Each row is a point on a landscape with many valleys, with its height.
A ball rolls from a point to the lowest of its 2 nearest points, and stops where none of them is lower. Distance is the straight distance between rows; heights are no part of it.
tul: [147 119  68 146 102  74 132 145 167 129 150 101 115 117 165  72  99 165
 145 110 105  63 145 151 131 108]  (h 276)
zezo: [128 190 199  74  99 162  68 119 115 195 146 118 150 143  64 109 115  97
 115 167 113 155 137 137  86 133]  (h 253)
mik: [156  82 138 168 147 131 142 120 127  96 143 111 135 114 126 116 162 141
  99 119 187 112 188 120 107 108]  (h 190)
sev: [146 128 132 122  70 126 129 146 166 181 175 174 120 166 127 124  98 122
 124 157 156 102 132 117 101 187]  (h 380)
selef: [137 149 141 144 141 144 132 113 134 105  78  86 131 101  84 124 110 179
 114 151  99 141 188 143 100 122]  (h 235)
ditu: [150 126 207  66  86 164 120 113 130 139 107 172 169 111  79 135 150 117
 118 108 106 115 164 137 140 130]  (h 284)
Tata: [133 193 164  64 151 108  59 138 142  90  52 110 174  92  93 134 163 110
 137 152  91 114 113  99 169 106]  (h 87)
ror: [115 101 129  44  94 100 124  91 110 111 150 167 115 150 115 119 111 101
  96 117  96 157 142 144 164 133]  (h 594)
puf: [112 168  45 114 126  96 163 185 151 131  95 129 103 138  92 131 140 132
 147 101 109  90 117  93 168 160]  (h 319)
nufev: [123  98 163 148 153 135 137 103 146 217 172 117 118 112 124 185 129 154
 143 140  98 123 148 162 120  85]  (h 745)
Biza: [128 192  78 160 126 107 148 148 106 127 112  89 107 145 131  97 102 189
 155  97  97 104  94 118 159 135]  (h 304)
vez: [135 122 100  59 113  70  97  66 113 108 132 137 127 162 115 114 133 127
 113 109  59 104 130 143 185 124]  (h 601)
dun: [131 108  97 160 116 102 139 169 125 135 132  99 151 117 112 139 170 172
 175  78 167 128  96  86 107 172]  (h 466)
dugas: [110 128  76 124 136 124 188 152 192 123 133 140 110 138 202 133 144  89
 106 181 130 112  83 110 135 140]  (h 818)
sumis: [176 136 138 184 150 170  89 133 156  98 119 152 121 160  89 104 109 126
 134 134 129 110 135 118 151 155]  (h 568)
Selen: [165  97 139  85 115 146 136 115 142  96 148 136 112 170  87 140 132 112
  95 138 170 121 182 128 138 144]  (h 377)
bar: [139 139 176  77 127 141 111 114 135 173 124 184 129 135 117 159  88 102
 146 118 105 151 179 163 176 161]  (h 331)
Vosog: [122 187 107 122 176 143 110 156 128  84  59 108 123 142 155 148 136 111
 121 155 113  89 144  78 158  83]  (h 123)
lufoz: [131  90  90 142 186 103 138 120 115 107 128 102 127 128 118 191 147 146
 166 131  87  72  80 139  94 107]  (h 758)
Gis: [ 76 112 137  73  70 119 139  94 114 117 159 178 145 105 171  79 103 136
  78  89  78 148 132 149 124  85]  (h 151)
Kag: [132 105 149 125  70 130 135 102 109 186 165 208 131 149 163 126 125 123
 132 151 158 119 166 133 126 182]  (h 418)
kar: [113 144  95  82  79 132 150 150 107 132 129 150 152  82 178  84 147 160
 138  88 108 114 144  70 141 172]  (h 542)
Lel: [131 166 138  94 115 142 128 135  89  92 127 115 129 139 123  76 135 173
  84  98 137 130 180  62 132 106]  (h 263)
rin: [ 55 115 165  65  64 116 108  76  84 177 180 185 122 116 144  82  83  92
 117 100  93 175 129 160 107  77]  (h 182)
refa: [117 143 184 157 172 103  96 115  88 194 155  87 100  96  98 171 107  58
 122 113 136 146 167 169  61 127]  (h 427)
Melu: [128 125  81 126 124 124 155 100 117 140 126 123 142  90 133 148 140 185
 146 146  93  74  87 151 132  63]  (h 756)
dup: [148 143  95  64 100  83 138 112  96  87 173 129 136 170 150  66 102 168
 133 130 148  79 121 116 138 148]  (h 222)
lusi: [125 130 216  97  74 166 123 144 134 158 124 117 150 100  92 179 130 137
 108 127 120 146 156 138 103 140]  (h 246)
vodez: [ 96 156  92 192 112 133 149 178 116  91  92 101 107 146 213  97 181 124
 194 147 143  65 112  57 145 124]  (h 330)
Fufal: [107 128  93 146 103 135  98 113 170 187 142 146 120 136  89 156 133 125
 135 173  87 175 109 129 126 130]  (h 335)
suvel: [133 141  89 100 122 108 117 168 165  80 113 150 100 120 129 104 133 139
  85 108 124 126 168  84 180 117]  (h 459)
Zolid: [116 114 141 104 109 139 135 102  69 164 171 159 132 121 187 135 113 111
  80 131 152 135 103 149  75  90]  (h 258)
Puru: [147 106 155 163 177 183 118 128 116 125 117  69 132  94  73 125 128 159
 182 130 126 114 125 129  88 139]  (h 519)
guvam: [161  66 151 173  84  77 166 127 146 103 138  94 105 173 160 147  75 130
 157 120 119 117 130 163 106 190]  (h 565)
Raz: [129 157 122 154 136 121 137 112 119 133 102 110 146 159 103 156 162 109
 136  88 101 144  97 106 178 178]  (h 354)
Leb: [134 102 161 152 204 164 139 100 120 128  88  65 123  91 102 164 134 113
 156 145  97 131 166 122  90 179]  (h 483)
Didam: [166 107 158 132 131 174 118 115 109 174 175 144 102 149 164 122  78 106
 157 115 139 148 104 144 114 120]  (h 349)
vep: [117 118  96 110  72  53 146 170 152 100 118 131 154 131 202  62 166 120
 141 100 183 101 106 109 155 136]  (h 255)
pifuv: [133 120  94 125 106  87 139 156 150 119 152  90 124 117 205  60 162 135
 158 116 175 147  86  84 150 170]  (h 283)
vure: [111 153 130  78 106 128 113 110  87 122 119 146 161 140 148  80 102 120
 111  74  60 142 131  86 142 113]  (h 518)
Doba: [ 62 110 201 197 200 151 141 125 168 146 154 116  95 123 138 163  65 131
 126 151 159 163 173 157  84 132]  (h 698)
Bura: [124  98 104 131  96 141 155 127 138 165 126 136 154 135 135 151 103 135
 176 146 118  90  95 176  99 121]  (h 770)
Tiza: [161  97 129 179 175 158 147 114 146 101 105  87 123 148 103 122 153 162
 135 146 151 149 155 114 120 100]  (h 150)
zenav: [133 179 143 120  92 140  75 116 143 150 103 142 163 122  91  66  78 126
  98 113  75 129 160 167 131 113]  (h 498)
tubiv: [122 117 172 152 168 171 104 134 127 110 114 118 129  85  92 136  77 112
 149 159 176 130 139 177  84 111]  (h 656)
Guz: [159 128 157 103 140 133  93 103  99 178 167 130 125  73 128 112 123 117
 141  90 100 139 155 150 134 124]  (h 385)
Bizi: [103 162 127 114 113 137 172 141 110 143 128 148 144 129  81 130 130 104
  78  78 105 127 109 153 122 147]  (h 429)
lokag: [125 169  67 160 117 109 132 130 149 124 136  86 105 127 116  89  97 166
 120 130  75  88 123 136 123  96]  (h 289)
nufig: [130 170  97 149 142  92 122 158 151 109  72 103 116 155  84 141 155 128
 142  71 103 117 126  88 176 146]  (h 336)
tevo: [105 141  86 143  64  70 130 173 114  62 113 112 145 123 155  91 180 142
 180 114 204  93 101  94 181 134]  (h 234)
tabi: [153 144 193 143 135 121  92 124 100 212 156 146 105 124  90 147  89 108
 115 127 112 131 170 154  82 129]  (h 394)
noza: [135  81 110 155 122  93 127 137 166 112 120 106 127 134  99 150 141 148
 164 108 144 124 137 130 118 172]  (h 491)
gima: [155 105 122 101 117 152 167 159  92 130 168 137 113 135 183  96 101 102
 133 120 163 126 114 142 102 144]  (h 410)
tazep: [110 177 144  83 102 128 105 107 125 145 109 143 151 154 105  68 127  97
  45 133  80 170 161 137 147  96]  (h 506)
ranu: [130 104  94 129 152  97 193 164 184 146 131  61 100 163 174 116 140 106
 166 116 130 120  71 103 114 193]  (h 868)
Pudup: [120  84 112  51  91  94 142 140 134 116 164 198 119 129 150 103 126 130
  97  94 135 132 135 137 139 145]  (h 584)
vog: [145 132 186  93 152 143 101 129 135 106  86  82 170 124 139 152 132 113
  88  96  98 152 152 104 129 102]  (h 759)
seri: [107 145 173 103 111 122 115 137  98 194 155 125 137  98 107 184 121  95
 161  89 179 162 168 153 112 153]  (h 477)
Moza: [117 135 100  63  93 127 106 105  99  94 139 143 156 182 110  86 149 139
 117 119 120  94 100  93 134  72]  (h 609)
Pofo: [144  80 141  86  94 118 174 103 134 101 156 102 105 175 146 169 137 118
 129 140 153 164  94 135 150 127]  (h 496)
Sanaf: [138  94 120 151 178 118 139  89 143 148 147 104 121 112 122 177 138 174
 144 144 109  98 108 156 146  76]  (h 752)
sive: [110 105 117 203 133 154 101  98 157 140 153 118 118 132  97 154 152 143
 133 185 136 153 109 103 100 142]  (h 366)
tof: [140 116 136 142 149 172 144 118 169  81 108 125 133 129  99 127 179  95
  78 136 152 112 135 139 133  75]  (h 440)
mimik: [114 192 114 168 126 138 110 106 120 110  46 117 156 142 131 122 167 106
 141 125  95 139 130  96 199 140]  (h 372)
Bilo: [141 114 121 119  96 153 111 141 151 161 163 160 104 165 118 169 127  63
 125 180 165 130 111 119  88 175]  (h 329)
reved: [109 140 169 156 158 160 153 131 131 159 131  97 161 115 119 137 100 146
  94 143 157 181 173 130  93  96]  (h 732)
bina: [135  88 106 154 133 139 148 145 136 141 148 111 133 172 163 136 145 109
 141 144 174 189 110  98  94 139]  (h 296)
mam: [144 140 123 122 179 121 125 134 117  94 118 154 138 177 112 121 116 116
 101 101 127 148 115 132 173  84]  (h 416)
Tuluv: [138 157 128 137 113 142 161 118 148 164 113 129 112 117 140 113  71 105
 105  99  52 118 154 190 139 144]  (h 476)
famu: [133 124 106  93  93 111 154 138 107  82 129 168 139 155 169 120 175 173
 143 135 152  78  84  78 169 105]  (h 170)
Pipez: [135 143  95 103 122 123 128 145  90 123 131 127 144 129 207 104 112 152
 127  96 101 144 111  61 139 136]  (h 529)
sige: [147 110  91  86 115 117  73 126 163 124 140 150 128 131 118  98 111 100
 114 114 121 117 128 141 143  88]  (h 620)
Kur: [124 163 145 172 149 149 130 134 173 141  99 128 134 110  99  86  84 110
  95 121  91 119 183 177 133 107]  (h 490)
Kugu: [101 142 167 137 163 160  99 153 167 101  45 112 184 116 121 155 134  91
  88 112 124 181 132 117 114 114]  (h 764)
tevu: [130 132 138 112 123 117 100 100 122 103 148 185 147 151 130 128 106 179
  69 141  93 165 107 120 148  84]  (h 434)
Zudu: [116 143 100 144 177 120 127 176 130 115  77 145 144  84 144 129 170 155
 141 100 137 117 151  80 172  94]  (h 299)
Solad: [130 134 147 116  97 145 181 113  99 168 132 160 129 154 143 117 116  90
 108  95  93 127 130 176 125 154]  (h 452)
pebe: [122 132 100 141 122 124 136 119 101 142  88 130 116  79 126 135  90 142
 119 143  92 145 180 166  99 118]  (h 261)
Pas: [ 96 151 174  73 102 130  76 105  85 208 157 190 141  95 114 138 131  74
 174 110 185 181 142 162 140 138]  (h 447)
lipef: [ 81  89  98 174 176 121 126 122 171  68  84 122 132 122 152 148 156 106
 147 153 151 138 116 144 128  99]  (h 430)
nale: [139 132 127 149  77 133 101 143 157 108 166 159 119 110 130 102 105 168
  84 140 153 123 165 116 148 163]  (h 435)
nikav: [155 132 127 109 123 124  99 114  94 168 185  91 125  98 101 103 136 171
 153  66 107 155 109 112 132 144]  (h 406)
rulaz: [137  82 129 115 118 116 122 100 132 191 182 176 102 122  90 152 150 137
 140 105 115 181  99 162 153  93]  (h 486)
kis: [ 82 190  95 207 119 147 127 161 123 101  78  95 122 128 146 132 199 105
 166 137 122  39 128  62 164 120]  (h 343)
Bem: [168  73 146 127  93 113 144 110 133 182 185 203  97 156 197  73 142 102
 154 155 160 110 130 140 141 144]  (h 454)
ziz: [129  76 110  98  63 101 131 154 129 141 146 192 121 103 183 120 133 121
 131 124 125 160 118 105 119 183]  (h 569)
lipi: [121 147 140  71 145 156  96 108  59 155 127 166 173  77 118 125 145  85
 159 135 160 167 124 152 140 132]  (h 422)
fada: [115 147 122 125 102 137  80 120 133 141 110 122 149 134  60 133 126 129
  87 151  84 178  94 136 103 104]  (h 311)
Sadem: [100  68  86 167 212 103 118 124 144  55 102 121 113 139 116 157 128 126
 134 161 132 106 126 128  77 131]  (h 446)
fuve: [113 197 152  51 150 141 114 154 110  83  63 122 148  72  84 144 162 143
 134 108  96 106 107 129 196  72]  (h 102)
dig: [139 120 174 153 130 183 110  99  90 169 178 137 109 111 175 166 101 111
 105 151 128 160 114 145  83  90]  (h 297)
zife: [ 92 129 160 190 186 131 139  82 114 118 136  73 121 122 121 173 133 118
 129 156 112 108 162 139 110 187]  (h 453)
zoted: [133 105  95 140 106 135 132 152 143 123 107 143 135 164 144 117  87 163
 185 117 135 198  99  90 123 172]  (h 423)
danu: [133 120 115 191 141 165 125 132 146 128 133 135 125 112 142 149 115 154
 119 143 107 113 107 119  99 136]  (h 391)
Gosok: [112 112  96 138 159 125 132 125 136 106 117 148 163 104 158 125 167 102
 137 114 192 159 102 134 149  85]  (h 417)
gil: [119 167 110 166 135 148 123 159 146 126 117 119 129  88 122 123 140 153
 191  91 110  66 101 111 181 143]  (h 373)
les: [ 47 143 186 178 223 174 120 138 157  57  55 101 153  98 125 148 193 131
 133 165 111 101 157  97 101 154]  (h 775)
niru: [ 89 186  81 191 130 104 142 155 139 121 120 104 128 127 149 123 172 146
 190 131 142  33  88 105 170 163]  (h 357)
paf: [145  97 111 136 140 127 109 108 108 184 128 132 127 107 154 109  91  93
 151 162 112 137 185 163  78 114]  (h 292)
tek: [109  81 141 140 123 137 138 125 213 108 124 123 120 101 182 183 141  93
 139 134 106 126 132 116 139 174]  (h 795)
temi: [140 113 100  94 156  85 201 147 109  97 128  60 112 142 203 124 146 115
 147 143 146 106  68 111 130 179]  (h 883)
nimi: [160 121 101 180 139 162 108 114 150  94 124  75 121 154 110  84 122 108
 163 119 129 104 111 131 116 131]  (h 553)
vit: [106 117 141  82 100 132 122  84  69 179 173 125 145  99 165 106  94 119
 139  99  92 158 113 151  83  72]  (h 219)
Pize: [135 110 134 143 135 159 112 124 122  58 104  95 128 130  86 129  91 129
 154 142 180  87 144 166 102 107]  (h 641)
Mavur: [141 101 167 124 132 122  78  99 114 168 117 122  88 109 120 122  94  67
 185 134 155 140 199 173  82  89]  (h 325)
Bolak: [163 119  90 132 118  68 152 158 134 120 168 129 120 165 156  75 108 163
 131 133 156  98 130  95 133 186]  (h 262)
Pirot: [ 88  72 129 169 160 158 117 147 216 101  94 118 143 134 170 155 152  99
 123 131 111 129 150  81  99 153]  (h 789)
Fom: [145 123  92 148 151 171 170 144 106 100 119  98 115 101 191  81 129 105
 129 121 161 120 136 110 107 139]  (h 456)
nem: [107 133 160 157 190 134 114  87 160 136 125  83 116 108 105 176 100 106
 131 162 111 140 152 180 155 150]  (h 428)
zon: [141 139 116 125 110 107 106 136 171 116 117 177 124 118  75 119 127 139
  87 144 115 135 186 128 158 145]  (h 448)
guko: [114 157 147 142 132 121 132 126 152 120 118 108 147 106  82 152 143 111
  93 100  98 102 122 168 154 123]  (h 414)
Sek: [103 105 200 160 199 151  84 135 144 159 145 118 118 118 100 150  62 109
 157 170 168 148 177 166  51 112]  (h 676)
vuvo: [141 116 128 114 104 125 117 131 159 142 143 156 108 154 111 124  64 170
 142 109  91 192 122 119 147 136]  (h 461)
marov: [132 114  76  99  94  86 115 132 138  96  96 152 136 111 146 100 134 100
 145  99  95  84 133 135 164 118]  (h 624)
libor: [131 131 189 125  91 199 117  99 114 184 158 140 152 125  90 165 171 112
 145 150 156 141 105 152 127 134]  (h 112)
bas: [100 115 122 165 169 158 149 154 192  80  66 122 131 145 127 160 155 131
 137 124 127 115 172  68 158 141]  (h 784)
Volot: [138 112 182  96 104 146 142 105 137 153 147 131 121 164  98 168 140 138
  84 179 171 139 200 150 116 128]  (h 408)
Nulop: [108 171 117 155 126 151  93 104 108  96  67 153 160 122 147 125 136 144
 123 147 137 191 125 109 192 116]  (h 386)
nokis: [111 154 112  58 133 139 106 145  88  86  84 144 142  80 107 149 170 152
  98 117 115 121 109  92 144  93]  (h 120)
muput: [106  87 137 152 104 103 149 134 150 149 133 124 147 157 123 180 119 127
 167 144 142 132 169 135 120 219]  (h 523)
zited: [156 100  76 107 131 105 161 154 166 149 169  93  66 153 134 115 124 100
 119 125  97 137  71 109 107 154]  (h 853)
Lipe: [ 58  97  80 146 150 106 113 111 204 186 116 120 116 110 109 160 130  88
 177 177  98 170 125 139 109 142]  (h 365)
nonen: [ 38 127 127 186 185 156 147 139 148  68  56 105 128 148 123 147 201 101
 152 120 121 114 141  87 124 155]  (h 780)
Fubu: [119 169  93 146 116 111 169 122  77 142 158 132 124 157 131 101 116 167
 124 107 107 144  62 144 140 133]  (h 332)
dufe: [ 94 121 180 182 129 165 151 107 155 176 166 111 113 139 149 159 110 127
 119 162 171 173 172 167 112 111]  (h 717)
bafo: [143 121 172  65 147 149 122 145 171 125  98 173 172 109 127 148 107 119
 119 105 114 123 185 138 175 123]  (h 303)
bosu: [116 185 113 101 116 121 106 131 117 112  75 114 152 157 107  81 115 131
  72 100  53 134 142  94 138  90]  (h 512)
zevut: [134  82 106 125  99 108 124 138 128 157 184 142  93 123 104 109 122 131
 135 122 154 176  99 154 102 117]  (h 510)
laza: [160 127  93  67 108 137 122 128 112  80 159 180 138 149 132 110 123 164
 141 133 167  46 109 113 164 140]  (h 195)
biguz: [ 61 136 171 141 204 145 106 149 175  81  64  96 174 113 104 178 156 103
 102 171 120 142 148 111  89 147]  (h 771)
zud: [119 199  66 129 157 123 139 165 107  90 110 123  98 163 141 128 143 141
  82 170 146  86 148  76 121  75]  (h 143)
Gane: [142 118 125 122 133 153 122 131 115 108 151 126  84 114  80 130 133 104
  50 170 172 152 167 135 105 124]  (h 344)
buf: [138  96  77  68 100  82 122 125 129 112 142 164 138 179 139  63 145 106
 109 103 123 125  92 119 120  76]  (h 614)
ribe: [124 135 166 140 159 185 117  95 116 175 111 103 109 109  84 143 147  86
 126 223 151 151 155 175  87 111]  (h 256)
Dek: [144  59 152 134  65  83 171 118 127  96 131 111 127 167 186 168 123 134
 147 137 140 142  80 151 133 181]  (h 532)
Negil: [107 137  81 133  96  86 175 162 119  80 106 119 131 129 135 120 146 171
 137 111 188 111 137 129 148 149]  (h 202)
Gimel: [156 148  68 142 129 111 123 157 152 122 114 143 123 149 129  99 131 144
 157 127 130  92 146  84 143 181]  (h 295)
nibi: [111 129 129 118  54 131 141 108 121  97 138 144 146 107 177 105 136 129
  98  91 123 109 110 155 136 117]  (h 174)
pepo: [135  89 137 163 105  61 179 113 137 145 150 112 114 149 166 139 108 162
 125 134 138 137 170 142 140 203]  (h 558)
Kevo: [113 129  83 161 127 111 148 193 129 101  86 128 121 110 186 117 169 139
 169  89 149  83 127  67 130 120]  (h 314)
mok: [116 149 150 111 111 129 113  99 103 155 148 154 120 153 109 148  66 169
  91 146  97 185 124 147 127 139]  (h 449)
tebub: [157 124 136 103 140 159  99 119  97 107 124 113 112  73 140  95 145 166
 112 110 122 134 170  64 133 128]  (h 244)
rom: [134 169 107 172 136 138 115 123 133 135 123 177 145 103  93 115 142 141
 150 111 116 111  94 145 171 147]  (h 387)
kupe: [149 101 121 136  52 118  72 126 149 143 178 158 118 142 111 110  97 138
 119 156 182 150 174 124 112 158]  (h 415)
pifo: [151 104 146 148  98 113 159 122  89 100 155 159 119 142 140 136 168 157
 118  60 133 150  50 121 136 118]  (h 381)
degin: [119 134 164 120  62 161 128  95  93 123 140 147 154 130 130 119 110 144
 135 115 140 158  96 175 134 116]  (h 211)
zerid: [130 172 187  89 128 149 104  87  99 208 126 100 123 111  70 141 151 109
 136 209 110 174 148 157  91 119]  (h 193)
memaz: [134 185 170 113 173 150  75 172 108  87  23 105 148 118 110 120 144 128
 121 150  85 100 124  79 142  78]  (h 104)
fifan: [124 140  84 154 153  97 139 114 105 126 142  92 136 148 143 121 150 161
 124 135 158  92 109 120 108  92]  (h 184)
Lidap: [121 159 163 136 140 167 155 105  73 168 129 111 175 103 127 122 117 175
 116 131 131 150 147 131 134 122]  (h 743)
lekit: [142 152 185 111 145 160 112 129 128 128 125 106 106 100  81 123 120  76
  57 197 127 155 163 169  66 103]  (h 306)
gez: [147  97 128 140 141 141 127 129 109 175 151  98 164  98 142 146 146 152
 184  94 139 133 111  92 121 146]  (h 436)
digu: [132 119  74 147 107 111 135 120 146 104 105 138 122 139 168 102  96 128
 168 150 100  84  71 177 128 113]  (h 779)
fige: [150 125 212 140 136 159  92 125 124 166 159 149 124 135  66 200 143 125
 125 159 171 155 127 141  97 129]  (h 198)
fum: [133 120  85  97 116 125 191 128 134 158 148 147 111 115 211 126 159 111
 129 190 123 134  87 109 149 196]  (h 829)
miz: [128 137 136 173 119 130 173 118 124 106 123  85 132 146  88 132  87 176
  98 123 150 133 160 154 116 138]  (h 199)
Ziron: [112 139 110 125  96  72 165 105  57 111 188 161 133 141 139  93 161 170
 118  83 120 126  37 136 165 121]  (h 358)
Puluf: [150  97 162 100  78 148 180  94 119 139 171 132 116 148 148 176 125 161
 138 169 155 143 152 153 132 143]  (h 455)
romiv: [102 117 103 123 108 128 175 162 139 102 131 103 127 120 112 123 100 182
 111 129 187 149 178 149 102 165]  (h 134)
mugap: [156 179 115 123 115 124 108 155 100  92 112 112  84 154  97  76 157 164
 117  94 132  95 152  52 176  97]  (h 277)
tene: [136 181 141 124 180 106 108 130  86  84  83 137 131 117  94  92 156 116
  92  94 103 176 112 135 189  57]  (h 424)
pago: [137 115 119  71  90 129 149 104  95 114 124 123 163 201  99 135 112 151
 109 122 103 126  98 137 108  88]  (h 617)
duz: [123  96  93 117  80 133 139 132 143 148 123 153 143  61 160 147 156 131
 148 117 100 125 127  94 122 174]  (h 554)
Lafep: [121 129 113 155 118  79 157 133 168 163 166 116 105 142 195 121 115  73
 143 196 153  92  81 160 114 193]  (h 799)
Lenuv: [101 115  81 150 198 115 177 144 114  97  79 103 112 147  85 159 147 114
 155  99 107  95  83 158 107 123]  (h 767)
vupu: [128 115 171 112 122 172  73 147 144 186 167 151  83 134 113 188 116  89
 120 157 159 131 127  98  82 126]  (h 267)
lada: [152 164 207 117 157 147 113  99  76 132 104  88 176  98 144 124 118 148
 118 117 115 184 171 126 143 105]  (h 753)
Ner: [158 137 161 109 143 137  85 126 134  84 119  77 158 149  83 162  75 160
 130 153 143  87 139 142 116 110]  (h 632)
vukeb: [168 111 102 114 110 101 154 113 139 174 183 102  71 156 187 109 140 109
 116 164 106 132  91  95 126 187]  (h 842)
moso: [154 154 178 128 137 133 117 126  66  66  98 139 151  90  82 139 166 177
  93 143 153  93 137 118 147 120]  (h 541)
Fumi: [123 105  69 165 218  88 155 144  93  96 101 106 121 109 144 137 132 133
 112 121 134 117 143 111  93 136]  (h 464)
supa: [161  94 153 128 133 145 160 116 159 173 184 158 132 180 188 119 117 125
 144 144 173 112 135 169 167 121]  (h 487)
mome: [111 166 103 147 176 138 124 130 141  96 134  94 135 164 115 131 115 142
  70 156 146  86 118 121 107  67]  (h 163)
fet: [125 125 133 175 156 182 153 127 149  93 116 108 148 124 161 127 135  80
  89 119 169 109 129 136 105 126]  (h 460)
nirep: [113 114 114 136 118  85 122 133 148 152 184 113  82  78  73 150 112 122
 120 108 152 147 127 176 115 136]  (h 531)
non: [134 130 129 162 128 108 114 125 137 134 127 167 114  98  80 159 117  96
 133  93  90 122 106 182 145 157]  (h 402)
suvav: [155 117  89 126 103  44 167 166 118 122 151 104 102 106 197  29 103 175
 131 117 122  95  99 126 111 127]  (h 257)
kono: [121 156 109  94 153 130 102 116 100  79 127 170 132 167 158 123 119 150
  97 130 127 171  82  78 187  75]  (h 426)
siti: [163 127 110 179 185 134  94 146 133 112 124  86 103 115  74 125 107 139
 153  92  99  96 117 121 113 126]  (h 540)
sofaf: [144  88 105 105 129 126 118 148 145 138 149 169 113 175 163 117  91 110
 156 157 180 173 114  96 122 161]  (h 364)
geta: [121 120 106 134 211 123 122 147 124  85  74  86 139 111 106 139 157  95
 132 126 146 140 159  84 118 109]  (h 480)
sib: [164 114  71  75 112  66 154 168 121  96 134  99 116 156 187  63 139 145
 191 135 184 108  84  78 134 133]  (h 321)
lep: [126 151 155 110 167 149  94 121 107 120  80 152 181  97 105 131 142 122
 145 134 146 174 137 133 157 135]  (h 403)
papat: [140 147  75 145 137  89 148 154 107  89 148 127  83 121 131  86 155 149
 119 100 142  92  90 109 155  95]  (h 208)
Rova: [154 123  75 203 145  69 160 165 137 106 145 114  82 109 161  69 130 156
 140 106 125  99  78 122 122 128]  (h 230)
bip: [154 122 129 150 165 160 150 114  91 131 135 113 126 150 116 118 138 150
 118 112 160 207 122 103 115 122]  (h 215)
Bib: [114 158 201 124 135  97  91 126  73 173 150 126 133 101  93 169 125  62
 107  88 139 194 157 171  99 151]  (h 457)
pibo: [157  81 140 125 124 134 130 115 104 110 119 141 138 112 146 145 170 169
 104 126 135 143 160  88 139 119]  (h 221)
pok: [161 126 149  85 128 122 107 108  92 109 128  79 166 167  95 149  88 148
 113 106  98  90 128 141  89  72]  (h 625)
tosul: [143 118 130 117 138 139 187 123 129 109 138 165 130 135 169 142 120 129
 130 131 175  77 140 170 170 133]  (h 514)
zin: [127 136  95 103 111 159 126 152  95  73  97 185 132 116 140 158 146 161
 125 126 143 101  77  88 137  88]  (h 144)
pitu: [119 147 168 127  74 188 117 131 144 152 149 111 171  97 131 168 123 137
 137 109 148 129  93 142 123 135]  (h 189)
keres: [ 97  84 122 158 119 103 133 121 181 199 137 146  67 144 113 188 123  89
 185 145 123 186 136 151  89 133]  (h 407)
Rufaf: [ 95 125  99  46 103  95 107  69 113 116 113 165 168 164  89  52 140 131
 111 120  68 108 150 116 150  98]  (h 605)
rak: [111 136  89 167 135 124 152 127 188 161 165 137 100 150 177 126 118  60
  84 152 131 118 103 138 128 156]  (h 811)
fero: [151 123 207  87 126 142  83 138 130 197 134 121 136  85 114 117 102  93
 168 107 123 145 195 157 113  97]  (h 359)
vumu: [137 121  97 114  86 131 163 120 125 136 151 125 133 126 151 130 141 155
 132 113  78  58  79 131  95 113]  (h 761)
Zoni: [157 125 162  83 164 163 126 137 151 153 117 146 108 131 111 193  87  74
 145 137  83 106 153 151 144 157]  (h 367)
revi: [153 105 125 155  84 104 129 119 147 145 141 151 116 140 201 128  90 100
 146 171 114  72  54 179 120 159]  (h 787)
fopo: [146  90 141 151  88  93 139 130 162 213 168 170  73 153 108 147 147 103
 168 105 107 162 106 164 128 146]  (h 458)
febap: [126 135 161 135 173 133 100 138 154 141  90 123 124 111  80 179  72  88
 150 154  91 126 157 175 101 153]  (h 401)
meb: [136 163 133 175 193 129 130 128 125  92  75 130 125 123  75 104 171 108
  74 136 113 139 130 146 137  73]  (h 431)
vatir: [109 181 147  98  90 150  63 120  88 155 157 139 144 138  62 109  89 124
  91 125 105 158  90 126  81 142]  (h 290)
bal: [128  94 162 172 127 135 158 115 173 189 169 107 100 166 159 186 105 120
 133 159 112 148 130 160 109 106]  (h 733)
mupag: [154 143 154  97 140 147 136 113  89  91 141 148 153 120 116 130 127 166
 112 120 186  99 147 157 167 124]  (h 530)
niza: [140 151 135 150 140 129  89 176 123  90 108 110  93  94 110 117 162 178
 140  93 142 117 133  49 161  84]  (h 288)
sot: [123 124 122 124 128 130 135 135 110 118 141 155 147 112  96 130 165 145
 101  91 164 144  76 135 132  79]  (h 400)

For each start below, name the point where the ball stops.
ziz => Tiza
lipef => Tata
tek => Tiza
guko => Tiza
Pas => Tata
pepo => romiv

Write out the way that a ball takes from each point below.
Rufaf => vez, ror, Pudup, ziz, duz, kar, Pipez, vure, bosu, tazep, zenav, Kur, Tuluv, Solad, Bizi, guko, non, rom, gil, niru, kis, vodez, Kevo, Zudu, niza, mugap, Lel, tebub, pibo, mik, Tiza
nirep => non, rom, gil, niru, kis, vodez, Kevo, Zudu, niza, mugap, Lel, tebub, pibo, mik, Tiza
Lenuv => Fumi, Sadem, lipef, Gosok, sot, pifo, Ziron, Fubu, Biza, lokag, tul, suvav, Rova, papat, fifan, mome, zud, Vosog, memaz, Tata
